The views of a scene show one set of named points, each view turned or mirrored, shifted and resized as a whole, with a little noise and some points left out.
(in the rows, 128 means zero)

Scene 1
View 1
Q_964: [121  87 136 158 121 152 102 100  97 171  94 110 128 160 103 107  96 144
 108 127 131 135 156  91 186 170  58 209 116  87 118  78 137  92 114  73
 149  56 140 121 153 134 102 108 115 114 136  80 176 172 116  81 123 151
 199 132 118  78 120 166 156 146 109 184 176 147 162]
Q_686: [152 101 123 151  62  80 144 137 116 161 112 126 102 128 175 145 103 150
  91  20 128  39  70 172 151 140  99 153  75 147 176  91 117 128  69 162
 188 125 134  86 139 103  51  94 158 172 112  65 191 129  92 110  71  97
 150 116 172  97  85 143 141 172 177 153 134  99 101]
Q_448: [139 114 127 159 112 114 157 116  77 176 106 114 104 114 152 129 120 128
 136  89 129 103 139 115 165 154 112 177 109 120 146 122 129 144  78 108
 160 117 132 109 124 102 134 143 142 147 109  94 154 136 122  94 119 124
 185 101 167 123 122 134 120 141 115 160 141 109 138]
Q_727: [127 117 125 169 134 132 151 106  66 180 110 104 110 111 132 110 115 126
 143 117 116 131 160  88 183 161 103 185 124 106 127 118 144 139  81  79
 141 102 139 117 120 102 147 156 135 132 118 107 150 148 131  80 134 142
 202 106 164 127 128 141 130 130  93 167 145 124 160]
Q_650: [137  99 128 153  97 103 126 120  99 174 116 118 100 161 123 141 104 135
  93  53 128  72 110 134 162 148  68 180 114 116 158  82 138 120  92 134
 182  77 151  90 149  95  80 102 137 161  96  53 186 156  80  83  76 125
 150 108 135  88 126 148 119 170 152 139 145 126 119]
Q_609: [127  93 130 150  77 148 130 121 116 150  81 105 130 103 164  86  98 177
 130  98 127 132 135 116 182 181  93 179  80 112  98  96 114  89  79 101
 146 113 110 118 149 174  75  94 140 124 181 118 187 138 137 113 126 122
 235 142 148  90  74 160 223 132 128 227 180 126 149]
Q_290: [127  97 127 150  95 150 139 117 106 155  78 107 130  88 170  71 102 183
 145 122 124 155 154 108 190 180 103 178  81 109  94 117 108 108  74  80
 134 112 111 121 144 169  95 115 139 107 184 130 178 144 157 115 156 123
 252 128 164 111  74 156 220 116 120 229 179 126 166]
Q_274: [122 125 126 174 147 129 150  97  55 186 114 104 105 129 120 127 118 109
 143 119 116 126 161  83 181 161  90 194 136 105 146 121 151 142  89  81
 152  91 150 113 117  80 168 165 134 131  87  97 138 150 124  72 128 149
 191  92 158 126 148 147  92 137  90 147 139 131 159]
Q_777: [126 127 130 167 151 166 162 104  62 176  90  92 114  82 160  78 125 141
 174 158 115 181 190  70 196 174 113 180 118  97 101 143 130 136  75  54
 110 116 124 142 106 123 186 174 131 104 138 139 138 149 169  91 179 152
 249 110 173 149 118 146 152 102  67 194 152 126 187]
Q_34: [134 129 115 164 136 150 172 114  55 181  86  88 113  74 170  86 122 136
 179 145 110 171 174  77 185 165 129 181 111 112 110 151 125 152  66  70
 112 136 123 128 100 123 176 171 130 111 142 150 129 134 173  88 172 138
 246 101 189 154 111 141 159 104  78 193 147 116 181]
Q_264: [137 133 122 158 134 133 175 114  57 190 105  91 107  82 171 108 122 131
 167 120 113 142 162  81 182 166 124 179 108 117 125 146 132 156  61  78
 133 129 127 123 104 106 175 171 129 127 119 132 138 133 156  89 152 139
 225  93 187 152 116 132 126 116  85 176 142 121 162]
Q_282: [139 113 126 162 105 111 151 123  81 166 106 117 107 114 156 127 113 139
 125  78 122  87 127 124 169 155 104 169 104 119 149 113 122 133  75 117
 151 118 132 104 132 104 108 133 146 153 120  90 164 142 116  96 112 122
 185 109 169 112 108 140 135 142 135 164 143 118 129]
Q_680: [143 107 119 145  77 130 153 133 109 151  81 109 118  70 205  81 107 179
 150  91 129 130 129 127 175 169 123 158  66 131 117 125 103 122  54 111
 130 147 108 116 140 163  89 109 150 123 176 126 178 119 152 127 143 106
 239 122 189 127  60 140 209 124 128 217 162 108 148]
Q_643: [135  97 126 148  81 127 138 125 117 159  98 115 120 121 155 110  96 163
 129  76 130 102 124 131 172 165  96 173  87 126 122  92 117 114  84 112
 154 108 118 108 151 137  73 102 139 140 153  95 190 139 119 108 111 115
 198 125 153  99  91 153 182 141 146 194 160 119 135]
Q_800: [143 119 130 155 113  91 145 118  80 175 115 120 100 142 131 139 111 121
 115  68 111  73 116 133 164 153  89 181 115 128 160 100 137 137  89 117
 171 101 150  93 134  81 107 131 147 167  88  73 168 141  97  83  93 131
 159  99 154 104 131 137 101 164 133 139 131 118 117]
Q_360: [147 143 116 164 122 108 198 139  58 176 106 103  96  64 200 114 131 130
 166  90 115 110 136 109 175 152 147 154  97 131 150 165 117 179  53 109
 136 166 124 112 100  92 163 172 152 146 107 132 134 119 157 107 148 119
 209  83 219 164 101 121 126 118 105 162 124  98 136]
Q_915: [144 103 130 155  73  81 150 135 111 166 121 126 103 143 160 152 111 144
  99  30 128  38  81 161 158 139  95 159  92 140 181  94 122 133  80 158
 185 121 139  79 150  91  63 102 161 181  99  60 188 135  84 102  72 102
 145 105 172 101 104 140 128 163 173 146 132 102  95]
Q_889: [133 129 125 165 141 127 171 113  52 187 104 103 105  96 158 116 121 120
 164 114 108 131 162  91 177 159 125 169 118 116 138 139 138 160  74  78
 136 119 137 118 103  91 170 175 133 130 103 116 135 132 147  85 150 137
 207  94 188 144 129 137 114 131  84 155 137 113 162]
Q_410: [141 106 118 153  70 112 160 136 107 162 103 115 117  78 194 100 106 170
 137  74 125 104 114 142 166 159 116 154  73 141 133 125 109 131  58 120
 147 149 110 104 135 146  87 114 155 142 159 117 181 121 137 119 128 108
 213 121 182 121  70 137 189 133 138 202 154 103 127]
Q_557: [140 119 126 156 109 121 157 127  75 175 101 113 101 110 159 116 120 137
 140  83 119 108 128 116 168 162 109 169 103 124 141 115 130 139  72 109
 150 118 136 109 122 101 126 141 141 143 113 100 160 137 131  98 119 122
 189 105 167 132 108 140 129 137 118 165 141 108 137]
Q_462: [132 116 131 163 125 138 139 104  69 174 101 101 113 111 137 101 114 133
 149 130 124 146 160  81 185 164  95 195 122 102 116 119 131 127  86  72
 136 100 139 121 123 122 148 155 133 117 129 111 145 149 139  82 149 146
 214 111 159 119 122 153 143 122  93 173 146 137 167]
Q_298: [150 128 128 158 106  84 169 134  73 175 123 114  98  98 181 142 123 130
 132  52 125  72 110 142 159 143 121 152  98 143 179 135 122 164  59 136
 167 149 138  92 115  79 126 149 157 164  88  84 160 129 119  98 108 116
 171  85 198 133 116 122 110 151 139 139 125  95 117]
View 2
Q_680: [143 177 186 109 172  73  93 141 126 146 137  99 126 123 129  99 118 134
 118 146  96 101 142  54 146 138 102 186 134 154 133 129 127  86 132  77
 173  85 154 113 131 154 119 119 154 163  67 146 106 127  75 106 130 142
 168 160 175 180 145  94 119 130 174 183 102  67 129]
Q_915: [111 131 119 158 161 164  60 147 196 101 136  74  96 100 186  67 116  82
 144 165  79 131 171 177 143 165 105 187 117  75 162 149  91 119 136  69
 117 172  62 139 131 178 148 119 161 166 128  91 150  82 156  89 119 165
  97 128 142 112 143 120 108 125 196 185  98 117 147]
Q_274: [120 149 159  80 147 123 114 159 193 114 127 108 121 100 148  91 133 138
 117 177 136  94  98 111  97 146 113 168 129 132 178 162 117 120 140  85
 137 172 138 122 118  94 197  81 152 127  94 156 137 108 144 103 173 170
 126 174 145  82 135 124 140 126 100 163 142 144 155]
Q_360: [118 138 155 105 164  91 115 185 169 130 134  86 117 109 149  81 161 126
 105 173  95  63 139  78 159 107 161 139 143 123 144 115 134  88 133  70
 119 128 128  95 168 108 170 118 132 143  75 175 125  94 123 106 136 155
 131 168 182 132 101 128  86 120 120 167  96 122 131]
Q_727: [123 157 161  79 143 126 112 168 188 123 125 108 112 103 144  89 133 134
 119 177 127  93 106 102 108 143 128 165 127 138 172 153 123 113 133  83
 132 157 126 115 122 100 190  87 154 130  90 163 138 108 138 103 166 167
 120 175 152  92 135 126 131 127 105 166 139 137 149]
Q_650: [120 147 142 131 156 161  70 131 184 106 137  89 110 105 167  79  98 108
 141 162 102 138 141 158 113 183  80 206 113  99 176 166  79 128 134  80
 134 176  88 147 109 160 158  95 173 155 125  96 144  97 154  84 140 167
 105 137 138 104 154 112 134 126 174 180 121 119 156]
Q_34: [131 165 189  68 153  71 134 172 156 139 134 109 131 111 127 104 144 162
  96 167 125  65  94  47 116 119 139 152 146 160 152 139 137  97 136  78
 148 119 177  96 138  85 181  90 137 132  55 196 111 121 103 120 160 154
 156 193 168 137 125 117 125 127  93 160 134 118 139]
Q_282: [122 157 156 119 156 118  91 146 172 118 138  96 113 108 156  86 123 117
 127 163 105 105 133 119 126 149 106 189 126 122 164 151 103 109 134  77
 139 141 119 126 131 143 156 107 157 150  96 132 136 105 121  97 133 162
 124 159 155 125 140 112 121 127 155 171 114 109 140]
Q_290: [147 191 210  96 165  58 105 131 116 146 131 111 139 132 109 121 108 155
 112 144 119 110 116  25 120 141  84 198 135 173 143 146 120  81 128  84
 196  74 187 121 116 145 119  99 161 160  53 158  97 143  63 107 137 144
 181 173 169 182 163  82 139 134 158 180 123  64 130]
Q_462: [130 168 176  75 153 105 114 150 169 120 128 107 127 107 136  98 120 149
 114 159 133  98 107  79 100 150 106 182 127 147 170 161 118 108 138  87
 159 140 153 118 115 107 178  85 158 138  75 165 123 124 120 106 162 164
 140 180 157 120 145 115 143 130 114 174 135 121 147]
Q_609: [149 181 194 117 167  88  89 120 128 134 131  97 128 127 124 106 100 137
 126 136 115 124 129  73 116 162  75 208 127 150 147 156 100  93 133  84
 194 101 156 131 110 156 116  99 170 157  74 132 111 141  80 100 135 144
 170 162 156 165 175  82 151 138 180 183 120  72 140]
Q_777: [144 170 194  54 152  75 138 165 158 137 130 113 134 106 120 109 142 175
  96 173 144  77  87  33 101 123 125 160 137 170 155 154 137 101 138  81
 165 120 186  99 123  77 189  78 145 118  54 195 110 128 106 117 168 152
 161 200 160 127 139 115 143 127  83 155 141 122 144]
Q_298: [110 134 134 129 163 122  89 171 187 120 133  87 102 101 173  77 144  99
 124 179  85  88 149 133 151 129 143 163 140 100 153 130 111  99 128  66
 108 154  97 114 156 135 171 129 152 152  99 139 136  89 137  97 127 162
 107 142 166 118 118 124  91 123 154 170  94 120 141]
Q_448: [123 150 163 110 162 109 100 155 172 125 130  94 116 112 143  88 129 126
 117 164 106  98 137  95 129 142 123 176 134 129 153 142 116 104 133  77
 141 131 127 113 131 125 158 109 154 143  83 152 125 111 118 105 138 159
 134 161 165 127 136 111 118 129 136 172 113 104 144]
Q_686: [119 144 131 166 166 148  61 134 165 112 143  74  98 109 181  74 108  81
 142 157  66 131 172 163 151 159  98 201 119  82 153 144  92 109 127  75
 133 152  81 145 139 189 128 131 169 174 120  88 136  92 122  88 112 164
 109 124 154 142 149 112 100 124 220 186  87  88 139]
Q_264: [133 157 177  73 154  88 127 169 168 134 129 106 121 113 131  98 140 142
 101 172 120  70 106  67 121 117 139 151 139 147 153 137 137  96 135  76
 143 131 152 103 145  93 186  97 142 129  70 183 123 107 117 109 158 157
 142 183 169 120 121 124 116 131  97 158 124 124 140]
Q_964: [142 180 183  85 152 127  95 120 162 117 132 106 128 115 135 113  84 143
 131 153 142 139 103 105  82 180  57 221 116 148 179 185  92 126 139  94
 181 154 141 148  82 124 165  69 181 137  93 123 132 133 127 101 165 157
 146 165 136 115 183 100 177 136 143 177 151 115 153]
Q_557: [122 154 157 106 161 119  96 158 172 123 136  94 117 108 152  88 129 124
 120 167 110 104 130 100 124 143 114 170 133 125 161 144 112  99 137  81
 136 142 123 119 126 131 162 112 155 144  90 151 123 109 121 100 145 161
 121 158 160 122 137 120 117 128 135 172 120 107 141]
Q_643: [138 164 174 129 161 109  76 129 146 127 138  90 119 117 139  91 102 117
 125 147 107 127 141 100 124 165  83 203 124 128 154 153  99  98 131  81
 165 119 132 140 119 164 130 110 170 166  91 121 122 124 104  98 126 151
 145 151 158 149 162  95 135 133 182 180 115  80 140]
View 3
Q_34: [132 127 123 178 135 142 101 153 171 124 128 188 144 153  51 166 103 115
 129 158 111 144 139  99 120 130 134 115  84 142 116  92 118 151 114  69
 143 135 170  87 142 121 132  86 141 150 110 180 141 135 127 168 161 139
 140 100  83 129 108 134  81 183 160 125 105 133 133]
Q_800: [120 126 140 137 137 163  45 122 112 123 116 130 110 223 118 152 130 109
 134 109 109 112  88 116 137 114 130 144 127 167 152  96 146 156  95  42
 134 131 111  86 149 127  95  67 145 150  84 153 123 155 125 111 147 107
 105 122 105  90 112 110 111 111  83 151 126 135 123]
Q_650: [129 145 166 129 120 167  48 148  83 144 135 103 107 223 159 146 158  86
 130  79  95 104  91 100 144  91 127 120 156 177 166 116 157 167  82  52
 127 137 110 111 174 125  69  85 135 141  70 125 130 145 114 102 119  86
 103 151 142  68 126 125 142  89  51 158 151 135 116]
Q_410: [127 117 127 166 160 133  72 192 127 143 127 158 144 145  97 167 127 131
  87 141 101  89 128 128 153 102 133 102 101 157 120 123 102 165 100  92
 128 141 153 108 190 136  80 124 123 178  92 146 142 145  99 125 115  79
 108 151 150 101 146 134 120 135 103 129 127 162 148]
Q_915: [113 128 153 128 148 170  18 136  74 131 110  97 100 237 162 150 161 111
 111  90  98  67  73 133 165  87 135 146 143 183 163 104 141 163  77  48
 127 136  97 105 177 137  61  80 141 173  61 138 121 166 103  77 110  64
  84 154 152  62 138 106 133  70  27 158 137 145 124]
Q_298: [107 112 125 150 168 158  33 127 119 120  97 135 109 213 112 155 117 135
 110 129 111  86  96 144 155 101 144 153 102 173 139  85 117 157  91  49
 139 129 113  88 168 131  94  80 144 183  68 169 129 162 112  97 128  97
  98 128 118  91 130  95 104 110  77 146 108 145 130]
Q_448: [125 128 143 147 140 159  60 145 122 131 126 143 121 197 108 161 125 106
 125 117 106 117 108 115 133 109 130 126 113 158 141 101 132 158  98  52
 139 139 127  95 158 126  98  81 144 146  83 158 129 147 117 118 138 111
 115 123 112  97 120 122 106 130  94 141 128 140 126]
Q_290: [155 142 138 174 129 126 108 220 149 160 158 173 157 119  85 162 127 101
 106 139 106 128 157  94 130 116 117  66 112 144 125 140 117 163 111 108
 132 147 184 118 181 120  96 134 114 144 118 136 147 116 106 166 119 104
 130 135 138 107 134 171 120 168 145 122 142 159 148]
Q_264: [125 129 120 164 142 147  80 146 168 126 123 173 131 178  60 163 102 114
 136 144 112 137 124 117 125 126 130 126  90 150 126  88 122 153 113  62
 147 137 154  85 145 117 128  76 148 145 103 176 130 136 126 152 157 138
 127 108  85 119 106 118  83 163 139 131 112 132 132]
Q_777: [143 141 127 166 121 135 108 163 175 128 139 194 148 150  48 161 103 104
 144 153 113 159 147  82 109 139 124 104  93 136 119  93 132 155 119  68
 151 139 175  92 134 114 138  79 143 128 118 173 141 117 130 179 164 149
 141  94  75 128  97 151  81 192 175 124 120 130 134]
Q_462: [143 145 147 154 111 148  89 157 143 140 142 161 133 175  85 157 125  96
 135 122 110 142 121  91 122 120 127 106 116 150 137 112 143 164 107  64
 139 140 154 101 149 115 114  77 139 127 107 152 135 121 125 157 150 129
 129 110 103 103 108 139 103 155 134 137 135 133 125]
Q_727: [130 133 139 148 126 158  67 128 133 126 123 147 117 208  95 159 121 102
 145 121 112 137 103  99 125 120 132 136 118 157 149  90 145 155  97  41
 137 132 126  89 136 119 116  59 142 134  98 162 130 141 129 140 161 136
 125 106  93 100  94 120  96 142 111 145 130 128 115]
Q_274: [130 142 138 149 112 165  70 124 130 125 125 144 115 213  96 150 127  97
 156 115 110 138 109  89 120 127 134 129 122 159 145  98 157 161 103  32
 139 142 129  92 132 112 119  52 150 122  98 167 128 140 129 142 159 137
 127 104  83 108 102 125  90 144 113 143 131 121 111]
Q_686: [112 118 149 136 158 162  31 161  79 138 116 103 113 201 157 159 153 119
  89  92 103  66  95 136 172  83 137 123 135 173 153 124 122 164  83  73
 124 137 114 105 199 143  49 111 129 184  64 127 132 160  92  87 100  55
  86 168 166  68 154 111 143  76  34 152 142 152 138]
Q_360: [102 108 109 177 168 150  60 136 157 110 100 167 123 182  64 167  91 144
 107 156 114 100 114 144 148 118 142 153  74 158 120  78  96 151 107  59
 146 129 140  77 156 132 121  89 154 182  78 184 133 158 121 133 153 113
 107 113  97 119 126 105  83 141 121 132  88 149 134]
Q_680: [137 121 125 182 155 129  92 207 150 156 138 171 152 121  79 168 121 124
  84 146  99 105 149 119 152 111 125  87 102 144 119 127  99 159 110 112
 128 144 175 111 195 132  91 139 119 176 101 144 147 134 102 149 108  88
 117 146 147  99 151 149 118 152 129 120 129 164 153]
Q_557: [125 130 138 147 138 155  59 162 117 138 125 140 121 183 114 159 136 111
 113 111 106 105 111 112 144 108 132 117 118 165 147 113 133 165  95  64
 131 142 132 101 169 125  85  96 134 159  86 141 138 146 113 125 127  95
 106 140 134  92 131 130 116 124  94 144 127 145 135]
Q_964: [160 163 171 142  93 151  90 192 108 160 166 141 134 185 118 150 155  64
 147  87 101 146 120  66 121 110 114  73 153 161 160 143 167 168  96  65
 127 146 146 114 157 111  90  84 126 101 109 116 139 115 124 157 127 117
 131 128 124  86 112 162 129 138 109 135 172 130 119]
Q_889: [122 129 122 161 134 155  76 128 158 116 115 170 123 186  70 163 103 111
 141 137 111 137 122 109 127 124 137 139  96 156 135  80 134 154 106  47
 149 135 144  85 141 119 127  66 149 142  93 182 131 135 131 145 162 138
 130 103  82 108 103 123  90 161 143 140 115 131 122]
Q_609: [154 143 149 161 127 134  95 213 130 167 155 157 150 131 108 166 141  99
 103 120 102 117 146  96 134 108 113  61 123 150 128 142 122 172 102 109
 125 143 172 117 184 120  81 132 111 144 111 115 149 123 101 146 106  89
 121 147 153  95 140 162 137 150 118 124 148 157 148]
View 4
Q_462: [123 121  89 111 140 188 134 108 152 104 136 124 111 153 129  98 125 130
 153 124  79 127 163 139 140 121 107 114 141 112 149 132 127 136 124 118
 151 117 162 140 154 126 139 110 103 135 122 104 143 174 179 120 184 114
 115  90 116 137  99 174 124 152 161 142 117 134  85]
Q_680: [105 164 119 113 119 200 124 124 171 137 102 142 120 110 129  79  78 155
 157 132 146 138 118 121 117 108  92 110 153 126 161 146  99 116 107 151
 141 142 158 108 150  99 149  84 114 119 117 128 146 139 166 126 178 123
 110  73 137 180 118 107 153 115 144 137 103 147 128]
Q_34: [103 129  64 108 133 173 140 103 140 127 166 135 130 143 146  89 122 141
 169 143  81 156 149 120 158 129 104 104 152 112 142 139 154 126 139 125
 154  98 144 139 147 143 147  93 105  90 125 111 112 166 184 126 181 118
 117  51 103 168 104 177 129 137 125 135 108 131  67]
Q_800: [138 145 131 107 137 229 132 169 154  93 108 121  69 172 140 129 121 131
 126  97  51 100 183 162 130 102 114 128 121  95 174 118 139 109  85  92
 153 101 181 145 155 107 153 125 102 169 118  87 141 155 175 130 193  95
 109 152 116 118 104 146 165 131 217 134 114 106 143]
Q_686: [135 179 171 109 124 238 131 200 174 100  58 135  58 139 145 116  85 147
 104  89  98  97 158 167 103  94 108 134 119 100 194 127 112  89  61 110
 138 128 183 121 163  75 162 111 111 184 111 104 152 132 157 130 191  96
 100 159 142 133 114  88 195 105 221 136 105 112 195]
Q_360: [101 160  96 114 117 193 149 169 146 124 158 137  94 149 173 103 107 153
 161 132  70 138 155 140 159 124 102  96 148  95 160 139 168  99 105 100
 149  82 144 140 146 139 172  98  95  94 126 101  94 139 190 136 176  99
 110  79 104 183  94 147 174  95 154 127  88  96 129]
Q_448: [124 143 116 110 129 215 139 147 152  99 126 128  93 161 148 115 115 133
 139 109  65 124 170 151 137 119 109 119 130  99 165 125 143 112  99  97
 150 102 166 144 157 114 146 115 110 142 119  94 132 159 176 133 191 103
 121 122 115 134  96 151 157 133 185 133 113 113 122]
Q_274: [130 112  86 114 139 205 137 131 143  91 147 117  95 174 139 118 138 121
 150 113  34 116 189 145 139 122 114 119 132  98 162 118 158 128 113  95
 165  91 170 157 148 137 145 123 100 145 122  87 132 177 182 126 195  98
 118 119 102 117  95 190 129 155 176 139 121 112  96]
Q_298: [121 164 133 118 123 215 140 192 150 105 115 132  65 154 163 123 112 150
 139 107  56 118 170 155 141 109 110 113 129  88 175 131 164  92  83  89
 147  90 174 143 151 122 173 115 103 138 120  93 104 137 178 142 185  92
 104 132 112 153  90 127 184 100 196 128  93  95 160]
Q_290: [111 135 106 115 127 187 125  82 170 127 106 132 129 113 109  77  91 136
 153 139 142 138 125 122 122 114 101 112 148 129 157 141  92 131 127 154
 141 156 162 111 154 104 127  85 114 123 112 127 162 160 165 118 179 127
 119  65 126 161 124 135 119 149 144 142 124 161 100]
Q_915: [137 164 165 114 131 244 130 205 159  86  71 125  50 160 148 132 102 139
 100  81  62  92 181 176 107  97 114 138 103  93 198 122 133  86  57  82
 147 108 194 141 159  84 161 126 108 200 120  95 146 142 170 139 195  91
 107 183 131 120 105 106 196 113 236 134 112  95 192]
Q_650: [139 154 155 111 129 228 127 176 165  92  79 118  68 156 128 119 101 134
 115  90  73  93 169 169 109 100 113 127 116 102 186 127 118 102  76 100
 147 122 191 137 156  86 149 123 109 188 114 101 157 148 165 125 194  98
 106 158 136 117 107 119 171 133 219 137 120 121 164]
Q_557: [120 141 117 110 133 205 135 143 157 105 122 126  89 155 145 106 116 139
 143 113  72 120 162 145 131 114 110 119 139 102 170 130 139 110 101 104
 152 107 167 143 152 122 155 108 105 136 117 105 129 150 180 128 188 106
 115 117 116 145 102 146 159 129 180 137 110 117 129]
Q_410: [110 168 135 111 122 205 125 143 167 124  96 139  98 120 132  90  81 153
 144 116 126 133 127 133 117 102  97 110 146 123 169 143 111 101  96 139
 133 132 163 112 157  96 153  89 112 131 116 116 132 136 167 127 176 112
 104  92 131 176 114 102 162 111 163 130 101 132 147]
Q_889: [113 130  81 117 133 196 145 134 143 110 159 122  98 165 152 108 131 130
 163 128  51 134 165 139 159 131 107 110 137  98 152 130 168 119 122  99
 156  82 151 152 141 142 156 108 101 115 122  99 112 164 188 134 186 105
 117  89 100 148  91 179 139 132 157 137 108 114  95]
Q_264: [111 129  77 113 138 190 142 125 145 117 157 130 117 152 153 103 125 141
 169 135  69 141 161 129 158 130 111 108 146 102 153 135 161 118 129 111
 155  86 148 146 147 145 145 106 101 101 123 102 114 162 188 129 186 110
 122  77 108 161  96 172 142 134 147 136 108 118  84]
Q_282: [124 150 125 112 129 211 129 153 158 107 107 132  86 148 139 110 107 141
 134 105  78 120 159 151 125 115 107 119 127 104 174 127 129 106  96 106
 150 114 174 135 154 105 156 114 111 153 116  99 141 152 171 128 191  98
 112 121 124 136 104 132 159 127 190 135 116 122 134]
Q_727: [126 120  89 116 137 200 139 137 149  93 142 127  96 171 138 117 137 130
 148 121  43 116 180 147 147 118 114 114 133  97 158 116 159 120 114  87
 158  88 165 153 149 135 147 123 101 134 122  96 130 172 182 129 192 105
 116 116 104 132  94 177 141 140 177 136 119 112 101]
Q_643: [128 155 141 108 132 216 122 132 169 110  80 131  91 126 115  91  92 147
 130 114 120 116 141 147 108 100 101 120 133 119 175 138  99 114  95 140
 144 142 176 120 158  89 133 104 113 155 115 110 161 149 162 118 184 118
 115 121 136 143 120 114 151 133 181 132 125 139 141]

Which points are out of place in each view (at most two, in the order of its rows)? Write none if all are in place.
view 1: Q_727, Q_915
view 2: Q_290, Q_448
view 3: Q_800, Q_557
view 4: Q_650
